Points on a hilly landscape, in no order, each with its height.
A ball rolls from a point to the lowest of its 2 nearest points, and stops where none of them is lower. Distance is the straight distance between rows; heights are no part of it.
kef: 105,89,122,120,109,98,82,96,91,103,91,121,98,116,86,76,83,102,99,107,118,117,77,99,125,115,102  (h 186)
zal: 109,112,88,98,96,106,113,78,101,102,140,103,117,79,119,87,137,83,104,107,99,107,92,92,101,107,91  (h 376)
vom: 100,90,98,110,107,79,70,106,84,83,93,130,110,112,95,86,95,107,122,104,111,120,81,90,83,107,86  (h 136)
fel: 82,81,111,111,105,88,100,108,87,130,105,108,97,99,75,94,100,115,87,103,94,102,93,107,128,111,115  (h 689)
kota: 88,83,102,90,109,99,115,103,95,104,100,96,103,93,83,127,95,93,114,102,101,95,98,118,122,111,118  (h 381)
sofo: 92,106,84,122,97,85,93,97,91,103,117,127,105,102,93,57,130,107,106,95,94,113,92,100,97,96,85  (h 348)
mapoz: 117,107,112,99,85,103,121,71,135,77,131,97,107,102,105,106,108,79,93,113,123,113,103,85,98,104,114  (h 325)
gare: 113,108,123,117,85,105,101,125,82,112,84,82,86,87,75,127,85,91,94,114,136,121,96,108,143,94,102  (h 351)
zed: 113,95,104,84,104,111,113,98,101,108,95,99,110,115,73,100,86,98,92,112,86,112,109,123,90,110,97  (h 362)
ved: 83,113,94,112,120,71,95,96,100,111,92,122,103,92,132,53,146,107,88,95,80,92,96,90,104,91,107  (h 344)
ner: 87,102,112,97,91,81,98,108,113,119,100,120,110,73,96,92,118,101,104,107,92,98,101,108,100,102,102  (h 539)
zifi: 106,92,81,117,115,73,97,113,71,85,91,118,71,109,77,58,109,109,106,96,85,99,83,60,115,104,85  (h 359)
Muda: 111,107,103,97,97,110,118,114,93,105,98,96,94,55,102,107,120,88,108,115,89,95,109,104,109,115,104  (h 140)
Palar: 95,106,89,120,126,74,102,100,82,96,104,126,92,110,128,47,136,113,94,87,77,83,77,87,113,90,93  (h 312)
kag: 124,96,106,74,121,101,123,89,115,119,101,93,116,106,95,113,114,83,94,115,93,101,83,117,113,97,107  (h 368)
Gaba: 91,98,98,83,115,119,109,115,97,112,86,72,97,109,77,141,90,106,93,81,98,91,113,119,109,89,115  (h 510)
sut: 82,89,88,113,115,119,85,96,93,97,99,92,97,102,92,109,62,85,104,88,89,98,100,109,93,121,99  (h 336)
Fuf: 110,121,112,97,92,129,107,119,95,102,95,80,92,88,72,134,90,100,100,106,100,100,123,123,85,83,92  (h 419)
savuk: 101,114,96,105,109,94,94,102,96,90,105,100,112,102,116,77,137,110,110,84,83,107,122,86,97,115,82  (h 127)
semul: 107,95,86,103,95,119,96,124,89,109,70,69,83,99,86,155,72,94,106,90,120,101,115,117,97,79,109  (h 480)
Sota: 116,85,96,83,103,107,110,90,98,91,91,98,110,117,105,90,131,102,100,83,97,84,73,82,98,120,110  (h 546)
diz: 110,65,95,108,104,75,105,105,88,97,91,121,110,115,92,87,101,113,97,111,90,105,92,101,83,111,101  (h 618)
gef: 98,106,110,113,95,94,88,104,99,77,105,124,110,107,109,69,102,106,106,98,91,115,112,106,84,98,73  (h 298)
Toku: 104,87,110,125,90,98,84,103,90,98,94,119,97,95,113,80,83,102,110,106,101,114,94,103,110,122,95  (h 228)
ref: 97,114,94,108,96,116,67,90,110,98,93,102,104,104,99,97,97,103,109,70,98,111,103,92,65,87,85  (h 385)
Voke: 110,126,90,110,108,106,108,93,94,94,108,83,101,59,115,97,130,89,112,94,82,97,119,100,115,103,96  (h 204)
puf: 97,99,95,79,112,124,114,100,122,99,101,70,108,107,75,113,97,88,93,83,102,86,116,95,83,98,105  (h 557)
mun: 110,92,113,102,103,110,92,106,95,109,91,108,99,120,80,99,70,110,109,88,99,115,116,122,91,101,99  (h 330)
beb: 94,89,123,99,124,103,108,116,92,117,95,113,108,78,103,79,107,106,78,111,93,95,104,104,117,84,108  (h 452)
Zibul: 83,115,75,98,94,120,100,77,108,90,100,103,112,109,101,77,134,99,95,85,75,93,112,95,96,113,116  (h 597)
repa: 117,62,95,111,111,80,93,113,87,106,81,114,97,120,83,87,94,114,111,103,104,117,75,82,110,113,103  (h 634)
rifeg: 101,130,64,103,110,99,89,60,113,81,105,99,115,112,111,97,133,79,113,75,105,104,90,80,80,120,102  (h 337)
lurur: 85,104,91,101,72,111,107,112,87,73,100,81,93,84,92,135,85,100,100,113,108,92,117,113,83,75,87  (h 402)
Pivir: 84,104,112,72,80,124,76,117,98,91,93,106,95,103,110,122,89,110,106,83,116,97,120,103,82,93,96  (h 107)
litil: 115,125,100,102,82,124,114,76,127,82,126,89,113,83,109,104,126,88,92,101,116,105,123,81,88,91,120  (h 286)
gotek: 91,121,113,60,87,120,89,107,94,100,97,98,87,112,109,142,79,103,103,108,117,93,114,117,86,89,99  (h 51)
dufiz: 100,91,98,84,108,103,118,91,91,122,100,110,92,81,94,86,126,99,99,105,86,88,81,94,115,103,110  (h 499)
fize: 107,80,108,85,113,73,95,112,96,101,93,125,114,137,99,96,87,106,105,119,106,114,83,109,89,97,87  (h 605)
zela: 93,90,96,79,107,111,128,100,103,93,97,101,111,96,88,95,101,97,86,121,80,102,101,103,101,107,108  (h 390)
Gif: 109,103,88,131,121,86,80,115,71,70,85,110,89,118,82,83,104,111,113,87,96,103,78,63,96,110,93  (h 320)
Teto: 110,106,107,70,73,98,79,91,116,92,93,100,99,113,112,122,80,110,122,103,102,102,100,103,73,93,82  (h 273)
fizel: 98,119,91,110,87,117,85,98,94,94,103,86,114,103,120,94,118,103,102,87,93,108,125,98,84,123,92  (h 179)
Nup: 88,83,112,100,115,88,99,94,75,122,110,108,96,93,74,84,108,118,97,83,84,96,97,81,112,118,102  (h 704)
Kiso: 114,122,119,80,74,104,110,107,97,99,100,85,90,92,78,151,92,114,108,111,108,87,112,116,82,86,101  (h 442)
peb: 97,108,121,87,104,103,86,94,109,86,75,123,114,113,90,91,96,100,111,99,97,105,85,102,82,100,96  (h 429)
Loze: 88,95,114,133,90,109,76,115,97,107,99,72,78,89,78,113,71,99,99,77,121,96,115,86,123,111,109  (h 360)
Zomed: 104,93,108,110,85,110,124,117,89,113,123,96,114,90,112,97,128,109,103,102,100,101,99,116,113,106,89  (h 236)
Poge: 104,104,103,76,103,106,97,85,116,86,111,102,110,123,104,118,82,79,115,91,116,91,107,92,59,117,97  (h 197)
Soku: 90,106,108,99,89,112,114,85,110,87,115,94,115,105,95,110,109,85,110,93,97,81,104,113,92,105,106  (h 357)
Rov: 71,104,110,109,89,102,89,122,94,106,98,113,97,100,113,67,111,110,74,110,94,114,97,95,119,107,102  (h 445)
papo: 84,97,93,88,118,118,115,97,100,97,113,70,119,95,82,107,105,106,83,84,85,88,105,90,96,98,87  (h 577)
Totin: 100,136,74,101,108,121,108,68,97,81,113,74,104,78,120,103,128,85,101,89,86,86,126,83,105,110,107  (h 257)
Nir: 105,100,111,88,105,104,111,116,99,103,121,98,112,96,105,96,118,103,109,93,97,102,119,94,97,120,79  (h 183)
pil: 108,74,119,127,108,82,104,123,88,141,108,113,83,105,95,76,89,110,81,109,107,104,97,109,132,103,115  (h 672)
vubur: 103,101,90,92,120,103,113,69,104,78,116,97,108,113,92,92,101,85,107,87,91,86,101,85,83,125,98  (h 263)
korad: 101,91,114,82,85,104,107,120,83,107,100,92,90,108,104,123,64,114,100,126,121,118,110,129,123,75,90  (h 215)
did: 82,103,111,111,107,86,91,100,104,114,96,107,107,79,110,88,116,116,107,89,83,101,88,94,118,113,107  (h 558)
gavep: 119,114,104,96,100,118,144,101,108,78,111,78,103,85,75,119,124,80,91,113,107,83,97,107,109,72,113  (h 290)
kof: 99,101,93,92,94,91,100,94,118,79,99,103,123,76,116,93,104,99,118,99,91,110,123,103,91,90,85  (h 467)
Rodeb: 72,106,79,122,88,122,76,106,104,96,105,88,96,86,100,90,97,100,111,79,97,118,118,98,113,98,90  (h 501)
simav: 89,80,103,108,102,101,78,117,95,110,87,93,88,115,78,98,83,104,108,88,116,110,99,78,118,129,93  (h 208)
ven: 96,108,103,127,107,77,74,92,94,109,85,113,92,84,108,63,117,116,94,91,90,110,82,73,125,108,99  (h 579)
noz: 91,103,99,85,104,112,132,114,78,110,108,92,86,75,93,109,132,106,93,103,88,81,76,102,127,100,109  (h 524)
Memis: 88,93,108,100,83,82,84,92,91,96,112,140,113,112,115,93,102,105,113,110,112,110,84,108,74,105,90  (h 87)
Naf: 98,104,97,93,106,90,85,83,109,73,104,120,107,129,93,113,95,85,127,85,114,87,81,95,57,112,98  (h 160)
pem: 96,83,104,129,115,77,87,134,99,120,93,126,83,97,134,45,105,101,78,109,101,103,85,82,84,104,95  (h 562)
Vup: 96,95,99,118,89,96,98,123,80,107,99,78,82,114,67,121,63,105,81,120,117,119,111,120,128,93,107  (h 626)
vubi: 91,93,85,78,96,104,61,89,119,85,88,105,92,121,124,114,79,98,112,76,111,89,100,79,58,83,82  (h 289)
rafeg: 128,79,99,102,114,104,99,103,88,99,79,96,99,125,79,88,91,109,109,87,90,108,83,91,94,123,92  (h 651)
Pegiv: 103,114,83,102,102,130,96,87,111,112,118,79,112,86,108,112,108,97,100,61,101,93,113,87,69,98,98  (h 561)
nog: 93,96,118,114,97,103,111,134,100,115,91,89,98,89,100,110,107,108,86,108,94,96,82,119,141,87,101  (h 341)
sak: 111,103,76,84,111,89,125,76,114,112,114,106,107,77,135,71,142,90,90,108,84,91,86,73,112,97,104  (h 541)
zam: 103,83,100,93,114,87,108,95,89,120,95,114,96,111,90,82,108,103,94,102,77,101,60,103,114,98,104  (h 475)
zav: 110,102,112,76,74,97,100,84,121,99,97,106,114,102,114,125,99,106,107,102,105,92,98,111,91,91,104  (h 240)
tisod: 101,120,97,107,108,94,117,75,100,98,120,98,113,95,117,78,138,116,96,88,64,88,92,92,114,98,97  (h 399)
nal: 81,93,112,99,79,113,72,111,91,106,104,89,88,106,102,135,59,112,99,87,133,103,113,104,106,93,94  (h 438)
rif: 89,97,122,117,83,97,90,101,96,86,107,115,101,106,109,95,75,105,107,109,95,104,110,116,97,105,93  (h 266)
Nafu: 97,107,96,121,90,100,129,131,72,103,84,84,82,68,87,109,118,91,89,127,93,95,93,109,125,91,98  (h 272)
Beza: 117,105,93,101,83,112,138,107,86,87,94,75,108,90,77,133,115,86,95,120,108,94,96,126,101,81,111  (h 333)
nipi: 109,111,98,72,69,104,91,80,114,94,115,88,84,112,114,130,82,122,106,103,104,79,113,99,60,94,94  (h 301)
zugu: 99,111,105,65,93,108,87,103,93,103,97,85,73,128,101,152,68,118,102,120,118,97,115,129,100,69,107  (h 108)
maka: 85,100,78,86,105,105,125,78,118,88,121,98,110,97,104,79,134,88,98,93,90,87,100,87,114,101,118  (h 581)
nufi: 85,111,109,102,100,131,110,112,86,87,99,80,110,90,94,123,107,108,95,89,99,91,98,112,112,87,100  (h 375)
veso: 113,94,120,76,82,75,117,89,121,101,125,127,105,112,112,97,102,99,95,132,116,84,106,108,79,90,118  (h 383)
Vok: 106,81,111,117,108,88,90,97,107,113,92,84,93,108,82,86,63,98,102,105,112,122,84,75,144,107,95  (h 569)
Vono: 101,107,94,120,99,70,96,109,103,82,113,131,107,124,104,69,130,108,112,107,95,107,96,98,75,100,82  (h 324)
labev: 107,86,101,91,98,107,97,105,109,99,73,74,101,104,97,123,74,95,115,89,98,91,100,105,104,115,98  (h 250)
mivul: 105,118,90,95,63,108,89,69,135,74,123,95,95,113,130,128,100,85,109,92,118,95,119,92,68,104,112  (h 509)
dufe: 109,102,91,109,114,93,79,110,109,76,80,98,102,120,94,98,106,101,120,73,91,90,91,69,62,110,83  (h 676)
vimes: 95,93,106,131,103,64,76,110,100,111,81,124,93,93,101,65,107,114,89,109,106,117,68,73,103,93,94  (h 599)
vapez: 99,98,107,79,92,101,63,84,100,92,93,107,73,120,132,118,65,102,114,82,114,76,108,102,62,99,91  (h 260)
Farut: 89,114,111,120,98,96,103,114,78,93,81,86,99,75,82,147,92,95,100,108,112,99,92,114,110,85,99  (h 490)
kesa: 101,103,98,84,98,112,95,98,116,101,102,78,98,127,97,143,69,85,100,88,101,84,107,130,85,93,99  (h 245)
kabef: 104,96,102,105,113,114,74,95,103,117,82,91,83,98,83,127,54,82,108,88,104,101,101,114,76,108,103  (h 369)
gog: 89,125,95,108,81,115,67,100,98,104,111,89,81,90,124,130,74,102,98,86,104,100,122,103,70,80,77  (h 436)
Mon: 134,101,100,81,101,99,124,78,119,97,106,80,112,110,89,133,93,84,98,122,102,102,101,119,106,98,109  (h 326)
Bon: 104,100,98,91,94,79,106,90,125,84,112,114,124,106,120,80,134,96,101,105,99,102,87,88,82,100,96  (h 384)
kater: 97,86,90,117,110,108,78,96,85,96,84,97,76,107,78,74,85,103,111,76,105,106,89,69,125,123,101  (h 276)
Pera: 89,92,105,91,97,81,119,88,124,95,108,102,122,87,100,105,119,93,92,114,100,98,106,91,97,124,123  (h 299)
dat: 101,120,72,103,104,98,77,73,125,79,108,98,108,114,95,103,108,84,108,70,102,96,92,75,51,108,96  (h 364)
Kuluz: 99,110,118,85,101,107,75,83,104,90,109,104,96,120,112,129,78,102,109,75,110,77,117,101,56,110,107  (h 231)
papu: 98,86,108,102,124,86,108,107,84,135,97,116,72,92,97,78,105,100,95,98,90,97,63,98,142,107,105  (h 503)
suled: 106,96,118,71,87,91,115,106,106,89,89,96,122,104,124,126,91,107,93,128,105,88,112,118,105,83,113  (h 190)
Fam: 121,101,92,101,93,104,95,103,96,114,93,75,87,120,89,147,59,110,104,112,100,115,116,142,102,90,98  (h 659)
Zutav: 116,120,88,103,110,91,109,65,111,100,131,110,121,90,113,64,146,87,98,95,104,117,103,84,88,89,99  (h 347)
Rutif: 108,88,103,91,108,94,131,114,118,133,105,119,100,100,107,72,123,82,76,116,83,78,94,113,99,96,108  (h 456)
potad: 96,115,92,99,99,98,77,82,105,78,88,119,124,111,108,91,116,103,106,87,102,113,96,92,66,102,99  (h 409)
sev: 121,77,106,89,134,87,124,114,97,123,102,121,99,114,107,65,114,90,89,108,85,83,84,105,93,101,111  (h 476)
zoze: 99,107,99,121,98,123,92,130,81,109,77,72,72,97,75,136,69,83,98,99,131,98,100,105,112,94,105  (h 448)
figep: 96,95,129,115,101,84,83,113,111,114,92,121,95,110,103,67,77,93,86,119,117,122,91,97,132,96,99  (h 109)
gule: 120,65,104,109,124,80,103,110,92,133,90,111,102,121,87,87,88,106,99,108,110,114,85,108,127,105,110  (h 653)
mivag: 93,90,81,97,128,83,107,93,86,89,104,114,98,98,85,71,121,101,121,80,79,95,98,78,97,112,89  (h 308)
Nizo: 87,110,88,89,75,114,95,90,111,99,127,87,108,101,115,139,84,95,116,83,124,90,117,104,64,93,99  (h 477)
nakat: 107,131,64,108,114,100,103,55,91,97,106,93,105,96,119,86,139,86,110,85,88,96,104,93,103,113,113  (h 303)
Busef: 92,94,93,95,124,113,109,101,82,114,83,81,79,101,77,107,92,104,93,94,84,95,90,106,138,109,121  (h 602)
doz: 80,107,103,120,94,112,94,109,76,95,94,74,98,79,78,131,69,109,95,112,128,117,95,97,125,84,93  (h 522)
Tos: 100,75,101,112,124,82,98,118,100,132,85,118,77,97,128,51,98,99,81,105,93,86,76,97,106,94,101  (h 542)
Gaki: 100,112,123,102,78,102,115,98,103,91,121,103,113,98,95,118,93,106,94,113,92,88,112,130,90,108,109  (h 329)
kebi: 89,103,80,104,92,122,100,84,92,92,87,93,106,77,100,99,113,97,97,91,73,90,104,97,105,120,114  (h 614)
zegob: 114,89,119,79,109,90,94,113,95,127,88,113,97,104,84,113,91,104,99,115,114,126,114,121,115,93,106  (h 502)
Zetes: 90,109,87,120,106,81,78,114,98,83,87,105,99,112,100,73,124,112,114,85,94,112,105,75,90,118,75  (h 64)
kevat: 122,85,106,89,133,77,135,92,111,97,102,110,101,121,107,76,129,88,92,103,91,77,70,84,100,96,104  (h 500)
loleb: 101,111,71,108,122,93,99,79,91,68,93,98,109,110,94,76,122,95,105,85,83,97,104,83,76,117,93  (h 268)
Sadi: 94,76,114,98,130,102,93,105,85,114,86,110,98,94,99,73,89,114,85,111,105,121,100,85,128,93,108  (h 485)
sozuf: 72,126,67,114,101,119,90,82,96,102,110,85,102,88,100,87,122,104,105,74,87,109,116,100,110,96,92  (h 523)
gak: 115,107,110,91,90,74,133,120,117,116,108,94,104,96,92,120,111,88,82,146,107,85,110,130,88,81,113  (h 431)
tirum: 111,86,108,111,100,101,77,101,104,109,81,75,84,123,76,107,37,108,83,98,118,121,110,97,118,105,104  (h 628)
Sodek: 94,86,109,103,81,94,112,144,91,113,91,102,99,107,109,112,83,108,78,134,118,109,106,136,130,80,99  (h 252)
buka: 96,104,125,94,92,112,93,103,97,88,104,98,94,111,90,118,69,106,93,105,91,94,118,131,90,98,102  (h 300)
zuf: 104,106,108,83,81,95,105,58,141,68,112,93,99,116,106,117,88,90,108,103,121,95,111,79,70,97,115  (h 528)
foram: 97,114,80,98,77,102,88,74,117,90,117,99,116,102,119,117,106,95,123,89,116,102,113,96,69,114,95  (h 494)
pud: 82,71,110,110,130,81,99,115,97,116,93,115,99,102,107,63,97,111,87,108,97,105,77,77,120,94,91  (h 516)
puz: 96,113,110,98,85,118,88,122,101,104,102,80,78,130,100,148,54,96,89,89,102,76,113,128,81,75,98  (h 205)
Guril: 97,80,117,119,86,87,100,131,89,115,108,107,99,85,126,100,85,108,82,128,113,108,106,117,114,90,110  (h 195)
zakod: 91,119,105,120,93,113,101,102,90,93,93,85,92,75,87,95,90,101,100,102,75,95,95,113,125,98,100  (h 421)
Binu: 101,100,97,98,105,112,90,98,124,96,113,88,96,106,102,115,96,68,108,77,103,79,118,97,62,113,88  (h 235)
deg: 93,97,96,79,96,101,116,86,125,75,114,95,129,110,124,102,124,94,104,98,97,106,99,89,91,116,87  (h 410)
Zogu: 93,114,72,110,106,116,89,90,87,91,105,82,102,103,107,85,108,101,102,70,78,96,108,88,79,128,84  (h 225)
vas: 114,133,97,106,91,110,104,67,122,88,134,101,122,108,112,89,130,93,105,97,108,110,115,94,81,98,101  (h 318)
Moku: 103,100,105,87,86,80,88,96,96,77,105,129,102,139,106,98,99,101,120,101,113,92,93,100,68,106,91  (h 126)
Zilap: 100,83,99,91,112,86,127,107,123,112,114,120,112,96,125,63,134,74,88,108,107,81,90,96,82,95,118  (h 430)
Rezin: 97,109,80,119,96,94,121,94,94,119,127,107,97,71,122,75,126,99,100,101,76,91,93,114,126,99,107  (h 426)
dageg: 102,80,110,98,86,101,119,112,100,105,101,104,120,93,127,104,94,107,97,123,100,97,94,124,107,91,108  (h 130)
Kizug: 74,94,94,99,107,97,108,106,101,103,130,120,110,97,95,72,119,99,98,99,87,110,101,112,106,91,87  (h 374)
safa: 105,98,92,91,87,133,78,93,109,112,88,97,95,101,98,127,71,83,100,91,94,96,98,101,61,100,96  (h 394)
Laba: 102,94,84,126,120,63,87,114,95,116,100,135,103,94,108,57,124,115,97,102,99,102,66,78,84,80,94  (h 617)
monuz: 106,94,90,92,115,87,122,72,105,84,118,113,117,114,81,91,111,85,101,107,106,94,83,85,79,113,116  (h 221)
bug: 98,85,101,83,133,115,105,97,108,108,86,86,109,118,76,113,89,94,104,72,91,88,107,106,98,97,105  (h 535)
Makol: 112,97,75,116,102,65,88,88,102,74,81,111,118,100,110,67,131,111,114,99,79,104,89,81,82,98,99  (h 234)
feri: 114,93,91,96,120,92,95,97,99,79,89,96,113,125,78,96,105,110,110,89,90,96,70,80,74,102,86  (h 665)
leze: 102,104,105,84,84,103,107,119,71,100,90,83,92,111,95,151,83,113,98,126,123,102,106,133,100,74,105  (h 163)
keto: 86,120,105,96,94,120,100,98,107,88,112,98,125,88,105,102,128,103,97,90,92,94,105,110,107,97,107  (h 386)
kub: 87,92,112,94,72,104,77,109,98,109,98,103,79,122,88,113,68,113,98,107,128,119,102,101,123,104,105  (h 455)
kivig: 101,99,82,91,114,95,106,83,99,101,102,126,101,83,113,67,136,94,107,101,86,96,78,83,109,104,104  (h 521)
mopa: 110,102,106,89,89,79,124,80,137,83,127,122,113,107,111,83,118,88,87,119,122,106,100,89,75,96,111  (h 358)
geg: 108,92,115,114,121,85,101,97,93,122,95,94,77,100,87,80,86,110,93,95,92,110,72,84,154,115,103  (h 532)
Dosum: 102,87,109,120,98,100,99,104,97,113,95,82,90,101,71,104,56,101,90,120,115,124,108,98,145,103,101  (h 601)
Nosa: 114,76,105,93,94,81,99,89,109,87,90,111,115,102,121,97,81,114,117,108,97,107,112,103,92,91,90  (h 487)
fotu: 96,93,115,85,123,99,120,103,101,100,104,110,120,94,109,77,116,96,78,111,85,94,108,93,93,96,108  (h 422)
buro: 99,109,100,97,123,130,92,92,99,113,100,76,96,87,95,111,101,93,103,60,88,89,97,89,91,107,99  (h 574)
Kedu: 73,105,106,109,97,115,86,112,94,94,108,81,104,92,94,132,83,118,102,93,108,92,107,108,99,95,99  (h 408)
Disuv: 84,121,105,120,84,110,55,97,109,94,94,100,89,93,112,99,74,110,104,79,106,111,128,90,85,90,90  (h 412)
kavi: 85,79,123,84,110,71,92,115,103,116,96,138,99,110,114,99,94,102,105,121,109,114,92,98,91,89,95  (h 592)
sopo: 99,82,113,109,111,75,86,117,98,112,102,135,105,98,125,68,103,100,94,118,101,112,86,101,86,107,91  (h 580)
bule: 100,98,91,93,73,103,123,122,95,83,85,88,103,74,97,128,108,101,102,123,108,88,107,123,108,71,98  (h 371)
sed: 101,106,94,80,91,119,101,91,120,80,98,91,114,90,116,113,83,89,111,100,99,108,126,105,78,95,82  (h 447)
kir: 105,84,98,103,130,116,109,85,79,114,100,90,82,106,74,95,75,111,107,79,78,94,94,96,124,110,102  (h 578)
niv: 120,100,103,92,94,107,124,99,121,92,107,74,107,113,98,144,83,89,105,94,115,87,105,120,100,90,104  (h 285)
Fano: 104,96,97,99,117,90,121,108,85,116,90,90,104,77,86,128,105,96,99,121,98,97,90,115,126,92,113  (h 417)
suge: 108,85,105,121,85,102,65,100,107,99,80,91,82,138,79,96,53,99,93,95,136,111,105,74,105,106,101  (h 648)
zano: 93,88,101,82,89,91,110,79,116,102,112,116,121,110,95,100,101,94,103,117,109,98,91,94,75,119,121  (h 261)
ludo: 112,112,102,114,77,106,89,111,89,111,86,66,75,113,80,138,58,116,85,112,117,113,109,119,108,86,106  (h 645)
Zul: 110,100,96,113,90,88,114,86,115,121,130,111,111,66,116,84,134,88,100,103,96,94,99,109,97,93,105  (h 400)
dev: 86,89,94,107,108,101,102,86,104,83,99,98,106,111,94,95,81,92,100,86,83,90,82,103,82,125,103  (h 302)
Didig: 101,111,104,83,86,118,76,110,97,104,107,83,63,123,125,144,51,115,106,102,111,83,110,122,90,71,85  (h 161)
sal: 117,101,108,66,74,100,111,99,100,114,113,107,95,99,85,133,97,104,105,125,120,96,114,125,90,83,115  (h 463)
Kip: 96,122,96,87,75,116,108,85,103,75,118,91,110,81,104,123,91,96,101,113,107,105,117,110,81,81,94  (h 428)
veg: 87,110,86,109,77,128,88,107,100,106,113,90,100,76,110,138,81,90,95,78,113,92,116,100,67,81,99  (h 458)
Sud: 121,102,80,123,128,77,83,108,76,67,70,108,110,101,105,77,125,115,108,101,89,100,79,67,87,98,94  (h 280)
rar: 102,102,121,121,97,102,110,126,82,114,101,83,86,94,93,102,92,99,79,118,113,111,91,107,157,96,102  (h 279)
zirun: 117,78,107,85,103,80,127,98,120,112,111,125,111,102,134,84,111,89,82,129,113,88,98,102,75,92,116  (h 406)
Pigaz: 97,91,58,112,119,64,105,99,102,105,111,128,104,94,123,55,137,95,107,102,94,96,75,83,83,87,92  (h 631)
vubo: 94,106,106,99,100,104,121,104,102,105,99,91,96,87,99,91,107,104,100,97,74,94,83,115,140,82,95  (h 387)
Mot: 114,99,109,102,77,120,87,122,90,110,73,87,83,98,89,134,73,96,105,102,119,114,103,106,123,114,99  (h 407)
tuga: 85,106,100,97,103,136,82,111,99,101,85,90,93,89,88,100,83,100,99,79,105,114,117,96,102,99,97  (h 472)
ramu: 104,80,95,115,82,122,58,107,101,119,83,95,77,106,86,104,60,92,98,80,130,106,118,78,92,106,103  (h 666)
Poki: 103,113,101,111,112,110,94,79,82,95,91,101,85,82,115,70,103,108,98,90,70,98,104,94,129,112,88  (h 454)
fivib: 111,91,111,81,82,86,134,92,128,104,118,116,108,97,93,107,109,82,87,140,102,93,108,117,92,94,123  (h 405)
vego: 97,113,84,103,117,81,123,94,90,131,122,109,84,74,136,67,142,102,97,83,81,92,109,96,121,94,100  (h 450)
Fofig: 105,93,132,112,88,96,98,121,101,117,89,103,94,97,115,90,78,98,85,127,123,112,103,105,139,98,107  (h 191)
Topal: 77,103,110,114,97,115,91,104,100,97,93,104,95,88,92,101,81,93,92,104,96,116,91,116,132,105,104  (h 453)
kuz: 106,96,103,101,90,112,68,99,96,91,89,102,94,115,90,99,69,111,103,87,105,111,101,90,77,103,89  (h 361)
Baza: 116,91,120,76,91,90,86,93,99,94,81,109,86,123,112,120,63,123,119,116,105,102,121,120,107,86,98  (h 526)
pegap: 89,106,110,114,72,115,75,108,115,113,91,74,81,104,78,109,68,96,89,91,127,115,99,88,129,107,102  (h 411)
solab: 105,87,108,116,82,107,118,128,83,110,94,101,85,72,87,101,111,101,101,117,94,102,115,106,122,113,101  (h 206)
vep: 91,135,82,111,87,112,114,95,89,84,102,90,105,59,95,106,131,89,99,108,90,91,120,104,97,96,108  (h 178)
Rekad: 99,102,79,90,100,95,140,84,116,98,127,101,99,75,119,78,134,76,86,120,86,82,94,91,112,108,119  (h 560)
kera: 96,100,92,111,98,118,130,125,72,86,89,67,90,87,83,119,100,100,93,107,90,94,96,109,119,98,88  (h 327)
mita: 112,80,109,91,114,75,96,124,98,142,96,105,94,110,105,107,81,108,87,130,126,136,104,116,125,92,106  (h 525)
Lene: 110,110,75,110,113,70,95,99,99,80,85,122,97,108,109,62,151,107,101,90,78,82,73,79,97,94,102  (h 275)
nis: 102,84,112,89,87,74,91,107,106,107,90,105,94,96,114,104,70,121,113,121,109,115,119,102,110,96,94  (h 506)
misuk: 114,102,111,76,113,100,134,99,121,106,117,105,118,80,106,104,123,82,96,122,101,103,97,96,111,93,99  (h 404)
kifon: 101,98,70,113,131,75,95,104,67,76,94,119,90,107,104,55,122,113,105,90,77,101,103,67,107,104,88  (h 345)
Bipi: 92,92,100,89,89,91,127,97,108,91,106,97,118,80,94,132,109,89,93,121,110,85,98,109,110,107,121  (h 340)
bilo: 105,100,107,96,133,117,95,92,95,99,91,93,86,110,81,99,85,99,101,64,81,82,90,90,96,109,90  (h 556)
Pof: 106,80,98,117,98,102,89,97,90,93,102,125,99,112,91,75,88,95,129,85,103,103,91,105,91,111,90  (h 182)
bige: 64,119,101,106,85,106,95,103,109,96,100,103,112,84,113,90,115,108,87,108,89,111,106,113,114,94,91  (h 414)
Dizaz: 119,104,104,91,100,117,114,109,83,107,87,85,99,101,77,120,83,100,91,123,99,110,114,123,107,95,97  (h 389)
tufup: 106,98,111,92,110,85,104,97,116,93,86,114,113,109,89,82,111,97,100,103,84,91,76,105,95,109,106  (h 451)
Kede: 105,126,95,96,115,91,103,67,80,98,108,101,85,85,114,70,124,117,96,71,63,98,101,82,125,99,96  (h 427)
Nozok: 102,121,92,103,90,116,131,83,113,80,114,75,106,72,86,115,115,81,95,101,107,91,111,94,95,89,116  (h 237)
vopa: 85,90,93,99,97,102,83,111,99,99,89,100,98,102,102,91,105,107,110,86,98,116,103,83,101,130,84  (h 135)
tegil: 95,120,97,89,85,123,101,109,115,84,93,73,100,100,91,131,92,98,87,85,88,81,122,99,76,92,102  (h 576)
Tuze: 93,122,85,110,117,75,97,77,108,103,117,108,117,107,123,63,147,102,91,92,76,101,88,96,98,107,102  (h 372)
toti: 105,95,125,94,98,88,106,126,101,127,100,124,103,87,95,103,100,96,110,111,116,105,105,116,113,100,97  (h 520)
bato: 107,91,116,63,102,77,108,100,103,123,99,115,104,116,97,121,95,115,99,124,112,107,112,122,94,89,112  (h 482)
gurot: 97,84,91,111,125,110,90,90,69,96,97,99,94,104,97,71,96,114,103,81,95,112,81,78,108,111,91  (h 328)
zenu: 91,98,102,110,106,86,114,138,81,104,78,84,98,86,93,137,95,96,89,136,115,110,92,120,126,84,106  (h 457)
bofet: 85,109,95,120,100,118,81,90,91,91,97,114,102,77,114,59,110,102,97,90,87,114,109,99,125,103,102  (h 478)
Bovi: 99,119,109,102,83,126,88,111,104,104,81,87,88,76,86,124,73,103,96,96,103,109,118,106,101,81,86  (h 444)
fazi: 103,111,101,88,74,92,103,88,115,76,123,119,116,134,118,93,105,111,103,111,99,97,99,103,63,107,83  (h 162)
tumo: 122,91,94,72,119,104,135,84,99,94,99,97,94,108,102,75,127,96,101,87,85,81,86,73,112,108,102  (h 527)
Vusav: 85,127,62,110,111,135,85,85,106,104,107,76,99,82,108,100,119,82,101,58,85,96,118,91,80,86,98  (h 543)
biv: 93,89,96,84,89,106,91,102,115,97,87,96,117,108,107,116,100,106,119,94,103,101,91,100,98,116,99  (h 198)
Sufak: 100,92,103,119,94,114,91,115,80,119,89,82,79,88,84,108,88,102,97,89,111,99,95,82,139,124,105  (h 291)

Call two points neighbours if one is among the 2 nearest of the other. Go from one point of each pair to the other, from neighbour to neighbour, staying as low as possible. Name the highest point that can't be avoided.
gotek and Zetes: Sodek
Zetes and Memis: Zomed
Makol and Zetes: zifi
dageg and Memis: Toku
figep and dageg: Guril
vep and Muda: Voke
